The views of a scene show one set of named points, each view turned or mirrored, shifted and resized as a whole, with a little noise and some points left out.

Scene 1
View 1
q_319: [0 -4 -7 -10 3 -28 -4 -7 -8 -25 -5 -3 -9 -9 -11 -17 -15 -15 15 2 13 5 -3]
q_170: [3 -12 -13 6 -8 -14 -10 -11 2 -7 2 4 -6 -6 -5 -12 2 -2 10 -9 14 8 6]
q_418: [8 -16 -3 4 -10 3 -11 -16 -12 -6 -1 9 2 -5 -10 -22 -5 8 4 1 21 20 1]
q_259: [5 -13 -2 11 -14 -7 -21 -12 3 -3 -4 -6 -6 2 -2 -18 4 3 4 -3 13 4 5]
q_943: [9 -11 -11 9 -16 2 -11 -7 -5 -7 0 11 -4 -1 -7 -19 7 1 1 6 26 15 -2]
q_670: [9 -11 -13 7 -15 4 -7 -7 -6 -9 1 16 -3 -4 -10 -18 6 0 3 6 29 18 -3]
q_681: [4 -12 -2 3 -8 -8 -12 -14 -7 -8 -4 1 -1 -4 -7 -20 -7 3 7 -2 16 12 2]
q_727: [11 -12 -29 24 -32 14 -10 4 10 1 8 25 -12 4 -4 -13 33 -4 -2 8 40 12 -1]
q_566: [-2 -7 -27 -4 2 -29 2 -3 2 -21 5 14 -11 -16 -10 -8 -1 -17 22 -9 19 7 5]
q_77: [6 -19 -6 11 -9 -8 -17 -19 3 3 0 0 0 -5 -3 -12 1 13 9 -16 10 12 12]
q_361: [4 -8 -9 0 -7 -15 -10 -9 -4 -14 -3 1 -9 -4 -7 -18 -2 -7 9 1 18 7 -1]
q_419: [-1 -12 7 -11 8 -26 -10 -21 -13 -18 -8 -11 1 -11 -10 -19 -26 -1 16 -8 3 8 3]
q_816: [2 -8 -2 -8 1 -16 -5 -13 -15 -19 -5 2 -2 -9 -12 -20 -17 -5 11 2 16 14 -3]
q_700: [4 -3 3 -10 1 -14 -8 -10 -18 -24 -9 -3 -5 -4 -12 -27 -18 -10 7 13 16 10 -10]
q_462: [3 -5 0 -3 -6 -13 -10 -7 -10 -18 -9 -4 -9 -1 -8 -23 -7 -10 5 11 19 6 -8]
q_497: [2 -5 -4 -13 6 -14 0 -11 -21 -25 -5 7 1 -12 -18 -23 -22 -5 13 7 20 20 -6]
View 2
q_259: [11 13 8 -3 6 1 8 -7 2 4 17 -6 3 10 -3 18 -3 -9 -4 9 9 -17 -26]
q_700: [4 10 4 5 -3 -4 16 -35 2 6 15 9 30 -1 -8 22 4 8 -1 12 -3 -9 -23]
q_670: [5 -4 1 17 -1 0 6 -11 -3 4 22 1 2 5 3 18 -6 2 -8 -5 -6 -12 -33]
q_816: [6 12 5 7 1 -4 15 -35 0 7 13 10 24 5 -5 22 5 3 -8 0 -1 -11 -21]
q_943: [4 0 4 12 -1 -1 8 -16 -1 7 21 0 5 5 2 17 -2 1 -7 0 -4 -14 -31]
q_418: [2 2 9 11 1 -4 9 -23 1 12 18 -3 3 8 4 14 2 0 -11 -2 -4 -19 -27]
q_319: [13 19 0 1 4 1 15 -29 -2 0 11 17 32 6 -11 28 1 0 -4 0 4 -4 -19]
q_419: [10 27 13 -6 7 -5 18 -44 5 7 7 11 27 10 -10 21 12 -5 -10 2 7 -15 -12]
q_170: [14 14 2 5 8 2 7 -12 -3 1 15 5 7 13 -2 22 -2 -9 -9 -8 6 -12 -24]
q_361: [12 11 2 5 3 2 8 -16 -3 0 17 6 16 7 -5 24 -2 -3 -5 0 3 -9 -24]
q_77: [12 16 13 -1 13 0 7 -13 2 8 13 -4 -7 18 3 14 2 -13 -14 -8 9 -22 -22]
q_727: [10 -15 -8 23 -2 6 -4 21 -9 -4 30 -7 -15 8 8 19 -21 -2 -4 -9 -5 -10 -45]
q_681: [7 11 8 3 4 -2 11 -23 2 7 15 1 9 10 -2 17 1 -2 -8 1 3 -16 -23]
q_566: [21 15 -10 10 11 4 8 -18 -9 -8 13 23 23 10 -6 33 -3 -4 -10 -23 3 -1 -23]
q_462: [8 9 3 2 -2 1 12 -23 0 2 18 5 23 2 -9 24 -1 2 0 12 1 -8 -26]
q_497: [4 8 3 13 -1 -5 17 -44 -1 8 14 15 29 1 -4 22 6 7 -9 -4 -6 -9 -22]
View 3
q_943: [-12 -1 20 -18 9 3 15 -13 6 18 -25 -21 -33 -27 3 -1 -23 6 -24 -6 -24 9 -3]
q_462: [7 -15 26 -22 5 4 6 -8 19 -6 -25 -2 -19 -5 6 1 -21 9 -9 4 -14 -4 8]
q_418: [-18 -5 23 -19 4 1 -2 -9 -1 21 -18 -21 -30 -18 -1 4 -13 7 -22 -15 -18 8 14]
q_319: [14 -24 22 -10 3 -5 3 3 7 -6 -21 4 -14 4 13 3 -14 0 -7 12 7 -6 19]
q_77: [-8 22 13 -11 14 -19 9 -16 -10 15 -11 -23 -35 -16 12 21 -13 4 -23 -13 -2 14 26]
q_727: [-9 13 7 -9 19 0 48 -20 3 32 -42 -39 -42 -56 5 -12 -41 -1 -37 0 -38 17 -28]
q_419: [4 -12 24 -17 2 -10 -16 -1 0 -7 -6 5 -16 16 10 19 -4 7 -3 -3 14 -4 40]
q_700: [2 -28 32 -23 -1 8 -8 -1 17 -4 -21 3 -16 3 2 0 -13 12 -5 0 -12 -7 15]
q_259: [-1 19 13 -20 16 -11 12 -22 9 1 -19 -13 -30 -15 12 16 -24 11 -17 -9 -15 9 15]
q_497: [-4 -37 33 -13 -6 8 -10 10 0 9 -17 -5 -17 -1 0 -4 -5 2 -12 1 -2 -7 20]
q_170: [5 4 14 -10 13 -13 17 -9 -3 10 -21 -15 -28 -17 14 10 -20 -2 -19 3 -1 8 14]
q_681: [-7 -1 22 -21 8 1 3 -13 8 8 -17 -13 -25 -11 4 6 -19 10 -16 -9 -17 6 12]
q_670: [-11 -7 20 -14 7 4 16 -7 1 23 -27 -23 -30 -29 3 -6 -22 4 -24 -5 -23 7 -2]
q_816: [-2 -22 28 -15 1 1 -4 1 5 5 -17 -3 -21 -1 4 3 -10 4 -12 1 -2 -3 21]
View 4
q_497: [7 13 -23 18 47 0 7 10 -16 -17 28 -12 16 3 3 10 -15 -14 -18 -17 14 25 6]
q_170: [14 21 -6 -14 9 16 5 8 -4 -12 1 -18 -4 8 15 13 -12 -19 -14 -9 -6 22 -6]
q_816: [11 10 -18 9 35 2 7 13 -13 -21 21 -12 8 4 6 13 -14 -11 -11 -14 9 21 2]
q_419: [16 0 -29 9 31 4 -1 37 -18 -39 16 -19 0 -2 8 14 -11 -11 6 -24 1 26 4]
q_566: [17 41 -9 -15 36 12 1 4 5 -14 15 -37 -7 0 16 18 -11 -26 -31 -23 -7 41 3]
q_361: [14 16 0 -7 21 5 9 4 -2 -16 14 -13 -5 8 10 13 -16 -12 -11 -6 -1 19 -2]
q_727: [8 37 32 -23 -11 20 20 -40 13 29 -6 0 1 25 19 11 -18 -19 -37 19 -1 8 -21]
q_681: [11 6 -9 1 13 10 9 10 -12 -14 6 -7 5 9 9 11 -13 -12 -8 -6 3 16 -5]
q_418: [4 7 -10 8 10 14 10 6 -16 0 4 1 14 14 6 7 -14 -12 -15 -1 9 12 -11]
q_670: [6 21 4 -1 12 12 13 -13 -5 8 8 -2 10 16 11 10 -17 -15 -25 3 7 14 -11]
q_319: [17 19 -12 -2 41 -1 5 12 -3 -29 27 -23 -6 -1 8 16 -14 -12 -9 -22 -1 29 6]
q_700: [12 4 -11 11 43 -7 12 6 -10 -25 32 -5 4 5 3 13 -18 -4 -5 -10 11 16 4]
q_259: [15 4 3 -14 -2 11 11 9 -5 -15 -1 -5 -8 12 13 11 -15 -9 3 -1 -5 11 -8]
q_462: [14 12 -4 -2 30 -1 11 5 -4 -23 22 -13 -3 6 9 14 -16 -9 -7 -10 2 19 2]

In a view up to two points have been moved. Name them for each view, in the order of its rows, or write none.
view 1 | none
view 2 | q_943
view 3 | q_681
view 4 | q_462

Scene 2
View 1
q_893: [-9 14 -4 -3 -2 8 8 1 -14 7 -11 -1 -14 -6 -20 11 -15 18 -3 -3 11 21 -9]
q_563: [2 15 2 13 13 27 -11 4 4 2 -3 4 -17 -13 -15 17 -19 5 -5 -16 -8 12 -21]
q_7: [-7 16 -2 3 -2 13 -11 5 0 4 7 4 -9 -3 -12 0 -2 5 -9 -8 -7 10 -24]
q_600: [-12 9 -7 -6 0 -6 6 0 -1 -10 -11 9 -4 -1 -11 6 3 13 -2 -1 11 20 -2]
q_723: [-20 3 -9 -16 -16 -14 1 -7 -6 -7 2 11 -1 0 -11 -9 19 8 -3 4 21 17 2]
q_937: [-13 18 -5 0 -6 2 -10 10 3 0 10 7 0 6 -9 -7 8 4 -10 -5 -12 8 -27]
q_307: [-10 18 -3 -2 -10 10 -13 7 -3 13 15 0 -8 2 -14 -8 2 4 -11 -5 -8 9 -31]
q_177: [-11 12 -5 -5 -8 5 -4 1 -6 5 3 3 -10 -3 -15 -2 0 8 -8 -4 6 13 -15]
q_330: [-14 10 -6 -7 -12 1 -7 0 -6 4 7 5 -8 -2 -14 -7 8 7 -8 -2 8 13 -14]
q_962: [-15 3 -7 -8 -1 -11 1 -3 4 -18 -9 17 0 0 -8 3 13 7 -1 -2 13 19 6]
q_173: [-11 12 -7 -7 1 0 21 -3 -15 -1 -22 2 -13 -6 -20 17 -16 24 3 -1 20 28 3]
q_191: [-11 10 -5 -4 -6 7 -3 -2 -8 4 0 3 -11 -6 -16 1 -1 9 -5 -5 9 14 -12]
q_808: [-18 13 -7 -9 -16 -5 -11 6 -3 5 15 6 0 6 -11 -17 17 4 -11 1 0 9 -22]
View 2
q_600: [-15 18 8 -3 -18 -6 -11 19 -3 21 -2 -28 -2 3 -14 -7 -19 12 30 1 20 -15 -4]
q_307: [-18 12 14 16 -23 2 -12 -6 -13 -8 -16 -17 23 10 -1 6 5 -13 11 -1 -12 -18 9]
q_937: [-10 9 16 14 -18 -4 -12 1 -13 7 -10 -18 22 1 1 -2 10 0 18 2 -9 -22 14]
q_330: [-23 15 5 5 -25 0 -6 7 -13 -1 -10 -29 10 22 -13 7 -4 3 16 2 -3 -18 5]
q_191: [-19 20 8 7 -21 2 -13 7 -4 -5 -9 -22 7 11 -10 2 -15 -8 17 -1 5 -12 -2]
q_177: [-21 16 8 7 -24 2 -14 4 -8 -5 -11 -24 9 14 -9 4 -11 -7 18 1 2 -16 2]
q_173: [-22 29 5 -2 -21 5 -20 10 6 10 -14 -28 -21 -5 -21 -4 -51 -8 36 1 46 -7 -22]
q_808: [-23 7 10 8 -29 -2 -1 -6 -26 6 -14 -39 23 24 -9 12 15 15 15 5 -14 -27 17]
q_723: [-26 14 -1 -14 -27 -2 0 28 -14 16 1 -48 2 34 -27 3 -9 31 23 4 9 -19 3]
q_7: [-10 15 15 18 -17 0 -17 -2 -8 -6 -12 -9 20 1 2 0 3 -17 14 -2 -11 -18 8]
q_893: [-21 25 7 6 -23 6 -20 0 1 -3 -18 -21 -6 0 -11 0 -35 -20 26 1 26 -10 -12]
q_962: [-12 15 5 -9 -16 -9 -8 35 -2 29 9 -32 -1 9 -16 -9 -10 28 30 2 15 -15 1]
View 3
q_7: [8 -4 0 -3 -2 3 5 -9 -5 -1 -2 -8 2 3 3 17 6 4 -3 28 -24 -14 -3]
q_962: [20 12 -13 14 3 -7 8 -23 20 -9 0 -9 -3 6 -10 -13 17 -2 -3 -6 -9 0 -7]
q_330: [17 8 -3 2 -7 -3 1 -15 9 -2 -6 -7 4 14 6 7 15 -3 -5 12 -21 -24 -9]
q_937: [7 -2 2 -5 0 8 3 -18 5 -8 -5 -1 -5 5 11 7 6 9 0 30 -24 -14 -12]
q_191: [14 6 -3 5 -10 -6 3 -11 3 3 1 -12 8 7 -4 14 15 -2 -10 11 -18 -21 -2]
q_600: [16 9 -4 13 -4 -7 5 -26 12 -5 6 -12 0 -1 -13 -3 18 0 -8 -1 -11 -9 -2]
q_563: [2 -12 -5 1 4 -2 12 3 -21 9 11 -18 6 -9 -14 32 3 5 -7 28 -24 -2 9]
q_723: [25 19 -10 12 -8 -7 0 -23 25 -9 -10 -6 3 21 3 -12 23 -8 -5 -8 -11 -18 -13]
q_177: [14 6 -2 2 -9 -3 2 -14 4 1 -1 -10 6 8 1 10 13 -1 -8 14 -19 -24 -4]
q_893: [13 6 3 11 -15 -11 5 -19 -4 6 12 -18 11 -7 -16 15 19 1 -15 7 -14 -27 6]
q_307: [10 -1 1 -5 -5 3 1 -9 -1 0 -5 -6 3 10 10 17 7 3 -5 29 -26 -22 -8]
q_173: [16 11 1 19 -14 -14 6 -28 4 3 17 -20 9 -12 -24 4 22 2 -16 -6 -7 -21 7]
View 4
q_173: [8 37 27 16 -6 -2 13 5 -47 11 -1 26 16 15 3 28 -10 19 22 2 27 -22 27]
q_937: [14 -1 7 -14 -12 -8 -17 6 -3 -1 20 0 -8 16 19 22 11 -8 -6 -7 -11 21 3]
q_307: [6 -3 11 -14 -9 -10 -27 1 -14 7 26 7 4 28 6 19 13 -7 -8 -4 -5 13 2]
q_808: [16 -3 -6 -8 -18 -16 -23 6 -12 -10 20 -2 4 12 13 31 -4 -20 -18 -14 -15 7 -3]
q_600: [21 21 16 8 -2 -15 6 3 -27 -8 1 15 1 10 18 29 -8 6 13 -14 8 -5 12]
q_723: [26 11 0 14 -10 -30 -7 3 -32 -22 -3 12 14 3 11 40 -25 -10 -5 -28 1 -16 0]
q_563: [4 2 46 -16 10 -8 -17 -8 -15 17 24 26 -7 39 8 6 31 22 22 5 15 24 13]
q_962: [33 18 18 10 3 -28 6 0 -23 -19 -5 17 -1 4 24 34 -17 2 15 -26 4 -2 4]
q_7: [6 -1 19 -14 -5 -10 -21 1 -13 6 24 10 -2 26 11 17 16 0 1 -2 -1 18 6]
q_177: [9 7 13 -3 -7 -13 -16 2 -27 2 16 12 9 19 6 26 2 0 -2 -7 3 1 7]
q_893: [3 24 23 5 -7 -2 -3 3 -37 15 12 20 13 22 2 23 1 13 12 3 18 -10 21]
q_191: [8 7 18 -3 -6 -14 -16 -1 -27 4 14 17 11 23 4 25 2 4 2 -7 9 -2 8]
q_330: [13 4 6 -3 -10 -18 -18 2 -26 -5 16 12 12 16 7 29 -3 -7 -7 -13 -2 0 2]
View 5
q_191: [-3 10 12 6 6 -5 2 -5 17 -5 -11 -13 16 -10 9 4 3 17 -14 5 11 8 -4]
q_563: [-1 27 2 30 -9 -11 2 -13 18 -19 14 -11 44 -19 -34 1 9 11 8 24 -21 -4 6]
q_330: [1 11 18 -4 19 -3 0 3 17 -10 -14 -18 9 -8 27 10 -2 24 -12 -1 14 16 -5]
q_173: [-27 15 -6 20 -18 -12 6 -9 4 11 -14 6 24 1 8 -12 12 -12 -41 2 41 38 -7]
q_307: [11 5 14 -7 20 4 8 -2 21 -11 -12 -22 22 -12 -2 8 -3 26 -3 3 -7 -15 11]
q_600: [-9 23 1 9 6 -2 1 7 12 -12 -11 -10 20 -2 25 5 -2 4 -17 -2 20 42 -6]
q_808: [16 1 17 -24 37 11 8 14 23 -14 -25 -28 12 -6 28 15 -14 26 -9 -12 3 -1 9]
q_893: [-14 11 0 14 -8 -8 6 -11 11 6 -13 -3 26 -4 -4 -9 9 0 -30 3 23 14 0]
q_177: [-1 6 12 -2 12 0 4 -3 17 -6 -14 -13 17 -8 12 4 2 18 -12 2 8 4 0]
q_723: [-3 11 19 -10 23 -3 -1 9 15 -10 -24 -18 -4 -4 56 13 -5 22 -21 -10 30 41 -16]
q_962: [-6 27 6 8 13 -3 -5 17 13 -20 -9 -13 14 -5 46 13 -6 8 -11 -4 17 57 -12]
q_937: [16 13 5 -9 29 13 8 15 22 -21 -14 -25 31 -9 8 13 -14 17 1 -7 -12 -1 15]
q_7: [9 13 9 3 15 1 6 -2 21 -17 -7 -20 30 -15 -8 8 -3 18 1 5 -13 -7 10]
View 6
q_893: [1 16 10 2 13 -1 9 9 7 8 11 -6 8 0 4 6 14 11 9 -1 18 -6 -10]
q_7: [-2 -1 19 2 -10 14 7 2 15 11 -1 6 0 -2 4 3 -3 7 10 0 4 3 -1]
q_173: [-3 23 -2 -1 19 -11 10 8 5 8 17 -10 14 0 5 13 22 13 0 0 26 -7 -11]
q_723: [-11 19 3 -14 -16 -17 4 -5 -9 2 11 -6 8 -21 13 1 12 9 -4 -1 7 17 10]
q_177: [-3 11 15 -3 -6 2 7 4 5 8 4 0 4 -9 8 0 5 8 8 -1 6 3 -1]
q_962: [-15 8 -6 -10 -14 -12 9 -9 4 6 12 -2 9 -10 7 13 11 11 -11 2 14 14 6]
q_330: [-4 11 16 -6 -11 -2 5 2 2 6 5 0 2 -13 10 -3 4 8 6 -1 4 9 4]
q_191: [-2 12 12 -1 -3 3 6 5 5 9 7 -1 3 -7 5 4 6 8 7 -4 8 4 -3]
q_600: [-9 9 -1 -6 -4 -8 9 -4 7 8 11 -3 11 -7 8 10 12 11 -5 3 17 6 2]
q_937: [-2 -6 19 -4 -19 8 8 -4 18 10 -4 4 3 -7 12 -4 -3 11 7 7 3 8 6]
q_563: [-3 -3 12 12 1 26 12 6 22 15 6 10 -3 12 -9 18 0 5 10 -6 9 -6 -12]
q_307: [1 2 24 0 -11 11 6 4 11 10 -1 4 -2 -7 8 -5 -3 7 12 -1 2 4 1]
q_808: [-2 4 22 -10 -22 -3 5 -3 5 6 -4 0 2 -19 17 -12 -2 9 7 5 -1 14 10]

In a view up to two points have been moved. Name them for each view, in the order of its rows, or write none.
view 1 | q_307
view 2 | q_937
view 3 | q_173
view 4 | none
view 5 | q_330
view 6 | none

Scene 3
View 1
q_430: [-11 4 -7 -10 4 19 22 -21 -5 8 -12 -12 2 3 20 18 8 13 11 -7 19 3 7]
q_110: [-3 -6 -12 -22 7 17 30 -23 -7 8 -10 -14 10 7 25 8 0 16 -1 -14 31 6 -2]
q_993: [-7 -9 -10 -19 16 8 23 -22 -5 13 -5 -21 13 1 46 -5 -4 31 -28 -5 30 5 -17]
q_704: [1 4 -10 -11 4 41 18 -24 5 6 -8 -10 9 3 40 18 3 11 -10 22 9 7 14]
q_153: [-12 1 -11 -13 9 8 24 -19 -12 7 -15 -14 6 5 19 15 9 18 3 -15 25 3 0]
q_346: [1 3 -16 -18 1 31 22 -25 -6 0 -17 -10 8 6 20 23 12 9 6 -3 19 8 15]
q_909: [-29 6 20 12 9 -1 11 -6 5 38 5 -15 -11 -10 42 4 -1 22 5 -3 9 -9 -2]
q_927: [-13 10 -4 2 8 21 9 -19 -1 12 -9 -12 0 0 37 18 11 19 -8 11 8 4 9]
q_374: [-9 17 -4 8 0 40 5 -19 7 9 -11 -6 2 0 38 32 16 11 -1 33 -10 4 28]
q_274: [-11 10 -16 -9 4 16 19 -26 -15 -3 -24 -6 6 7 5 30 20 11 17 -12 18 4 16]
q_967: [-11 6 -23 -10 20 11 16 -25 -14 -2 -17 -14 15 6 35 13 18 30 -27 2 21 10 -6]
q_134: [-5 3 8 -1 0 34 13 -16 18 26 7 -13 -1 -7 55 9 -8 12 -9 24 2 1 11]
q_929: [-10 1 2 -9 -2 17 25 -17 -4 15 -9 -10 -3 1 11 20 3 3 28 -19 18 -3 14]
q_964: [-12 19 -10 9 9 29 2 -23 0 3 -15 -7 5 3 41 30 22 19 -13 29 -3 7 20]
q_872: [-6 -10 -12 -23 12 11 28 -20 -7 11 -5 -19 14 2 38 -6 -6 25 -17 -11 35 8 -14]
q_784: [-10 -2 -11 -19 2 8 30 -21 -14 6 -16 -12 4 6 -1 18 10 6 26 -33 32 -1 7]
q_990: [-18 11 -4 4 11 14 9 -18 -7 11 -12 -9 2 2 32 23 18 24 -5 9 8 2 9]
q_772: [-9 -1 2 -9 7 18 19 -17 3 23 0 -16 2 -3 45 4 -4 20 -12 5 17 1 -3]
q_979: [-2 -18 -15 -37 7 4 45 -21 -17 6 -13 -20 12 6 7 -3 -7 15 10 -47 53 2 -14]
View 2
q_772: [-5 9 6 -8 -4 -13 19 11 -10 -10 -23 3 -17 11 12 -14 2 0 11 -14 -17 -4 -17]
q_784: [14 -19 -21 -14 24 13 -20 -8 -2 -28 -11 0 -9 43 1 -13 1 -20 26 33 -13 -33 -16]
q_872: [17 -15 15 -3 -8 -25 -6 10 -10 -23 -18 4 -14 5 13 -13 1 -1 17 -3 -29 -17 -31]
q_929: [-1 0 -21 -12 25 17 -1 -8 -3 -16 -17 3 -10 44 2 -11 2 -19 19 21 -6 -17 -11]
q_927: [-7 20 6 -26 4 7 15 6 -10 -9 -25 -11 -16 11 12 -16 0 -5 21 -13 -10 -9 2]
q_964: [-12 36 20 -45 2 24 20 -4 -13 -9 -24 -21 -16 1 21 -14 -8 -5 27 -23 -1 -12 17]
q_110: [12 -14 8 -8 3 -6 -8 -3 -7 -24 -16 7 -12 20 12 -10 -4 -12 22 9 -18 -23 -24]
q_704: [-11 20 23 -21 0 12 16 -13 -16 -11 -24 4 -13 4 24 -13 -13 -8 18 -13 2 -9 -9]
q_979: [32 -44 -10 7 11 -19 -33 -2 -2 -38 -9 14 -6 34 2 -11 2 -16 21 34 -27 -36 -45]
q_990: [-1 21 3 -36 6 12 10 9 -8 -12 -19 -21 -18 13 9 -12 5 -4 25 -9 -14 -18 8]
q_134: [-25 32 4 -9 -6 -7 42 9 -17 4 -34 4 -20 4 13 -15 1 5 2 -29 -7 14 -10]
q_993: [14 -10 17 -4 -13 -29 1 16 -10 -21 -19 -2 -18 -1 15 -14 2 4 15 -11 -32 -16 -27]
q_153: [14 -6 -5 -19 10 4 -10 3 -4 -24 -15 -8 -15 26 7 -13 3 -11 25 12 -18 -29 -11]
q_909: [-13 15 -33 -9 9 -15 32 30 -5 0 -24 -11 -23 28 -9 -15 24 4 7 -10 -22 4 -6]
q_346: [3 4 13 -24 12 19 -7 -19 -11 -22 -18 1 -9 22 17 -9 -13 -15 25 7 -4 -24 -11]
q_967: [20 2 27 -33 -9 -6 -8 9 -8 -23 -15 -19 -15 -4 20 -13 0 -1 31 -12 -25 -29 -5]
View 3
q_346: [12 -7 -7 -10 -10 -19 -28 -16 -25 -2 -14 -16 -8 0 8 -34 25 7 7 10 15 16 3]
q_990: [14 -7 -23 -3 1 -9 -23 6 -1 -2 -20 -7 -20 -14 18 -6 31 5 8 13 8 -17 3]
q_110: [12 -4 -17 -15 -11 11 -21 -7 -11 -5 -14 -11 -10 19 0 -36 21 -4 -6 19 21 22 -9]
q_784: [20 -12 -13 -16 -21 -13 -8 -29 -15 0 -12 1 3 29 33 -33 4 -10 1 15 1 37 -26]
q_993: [10 7 -23 -12 -6 42 -19 19 2 -12 -16 -14 -21 14 -16 -29 29 -6 -16 33 32 5 3]
q_967: [22 3 -19 -4 -12 3 -19 23 -2 -15 -10 -13 -19 -6 12 -29 35 4 -16 34 29 -3 20]
q_134: [-13 -4 -20 -8 20 23 -47 -1 -15 8 -32 -19 -32 -14 -36 -3 35 5 22 -9 16 -22 -14]
q_772: [3 0 -26 -10 3 35 -26 13 1 -5 -21 -12 -24 10 -19 -19 30 -7 -5 20 22 -3 -7]
q_153: [18 -6 -22 -11 -13 0 -12 -7 -6 -4 -14 -5 -9 12 22 -28 21 -3 -2 20 9 12 -11]
q_704: [-1 -1 -7 -5 6 -6 -42 -1 -25 -1 -19 -26 -26 -19 -15 -24 36 15 13 2 23 -4 8]
q_430: [10 -6 -16 -11 -5 -6 -21 -13 -15 2 -18 -6 -9 8 16 -21 23 1 8 9 6 11 -14]
q_909: [2 -11 -35 -5 14 37 -19 5 17 8 -32 3 -26 6 3 16 23 -14 14 3 -7 -24 -34]
q_274: [20 -11 -11 -9 -17 -35 -15 -20 -19 0 -11 -7 -2 0 35 -27 17 4 8 12 4 16 -2]
q_374: [0 -7 -11 1 15 -26 -44 -7 -21 6 -24 -21 -24 -38 -2 1 40 18 30 -12 8 -28 9]
View 4
q_704: [5 -7 3 -1 0 -19 5 2 -21 4 14 -3 -9 12 19 -14 10 5 -8 5 -19 6 1]
q_872: [16 7 8 5 -35 -25 -14 1 -8 20 11 -4 0 2 9 -6 5 12 -7 -14 -18 17 -7]
q_134: [13 -8 5 -6 -22 -15 9 8 -22 5 17 -12 -17 7 19 -17 1 -3 -13 11 -17 -11 10]
q_430: [2 -5 2 1 -10 -22 -4 0 -1 6 15 7 6 2 13 -13 10 3 1 -16 -12 2 5]
q_772: [14 -3 6 -1 -28 -18 -5 5 -12 10 15 -4 -11 4 15 -10 1 2 -11 -4 -17 0 4]
q_990: [3 -11 4 -10 -6 -13 -12 0 -5 -1 19 14 -11 8 17 -3 9 -3 -3 -11 -22 2 5]
q_967: [10 -2 7 -2 -12 -18 -23 -3 -11 10 17 12 -9 9 15 6 10 10 -7 -13 -27 23 -11]
q_909: [15 -9 6 -12 -41 -9 -10 7 5 3 20 4 -15 -1 13 -9 -4 -14 -7 -13 -14 -20 19]
q_784: [1 1 -1 8 -13 -25 -9 -3 14 13 15 12 25 -5 6 -16 13 6 11 -34 -2 5 6]
q_979: [9 14 3 17 -34 -32 -15 -2 11 27 10 1 28 -9 -1 -13 11 19 6 -36 -4 19 -5]
q_274: [-5 -5 -2 2 8 -21 -9 -5 6 4 18 19 12 5 12 -9 16 4 9 -24 -11 8 5]
q_927: [5 -11 4 -5 -9 -14 -6 1 -10 1 17 8 -11 8 17 -7 7 -1 -5 -4 -21 1 6]
q_153: [3 -5 4 -2 -13 -17 -13 0 8 8 18 15 7 0 11 -7 10 2 3 -24 -11 3 7]
q_964: [0 -15 2 -13 10 -12 -6 1 -18 -6 18 13 -21 17 21 -5 12 -4 -7 5 -26 4 3]
q_374: [-2 -16 1 -10 12 -12 6 2 -18 -7 19 5 -17 15 22 -13 9 -8 -5 10 -20 -7 10]
q_346: [0 -3 0 4 2 -22 -2 -3 -6 8 15 6 7 6 14 -13 14 8 1 -11 -12 11 1]
q_929: [1 -4 -1 5 -12 -21 2 -1 8 6 17 8 15 -3 10 -20 7 -1 6 -21 -4 -5 13]

In a view up to two points have been moved. Name them for each view, in the order of its rows, or write none.
view 1 | none
view 2 | q_134
view 3 | q_772
view 4 | q_153
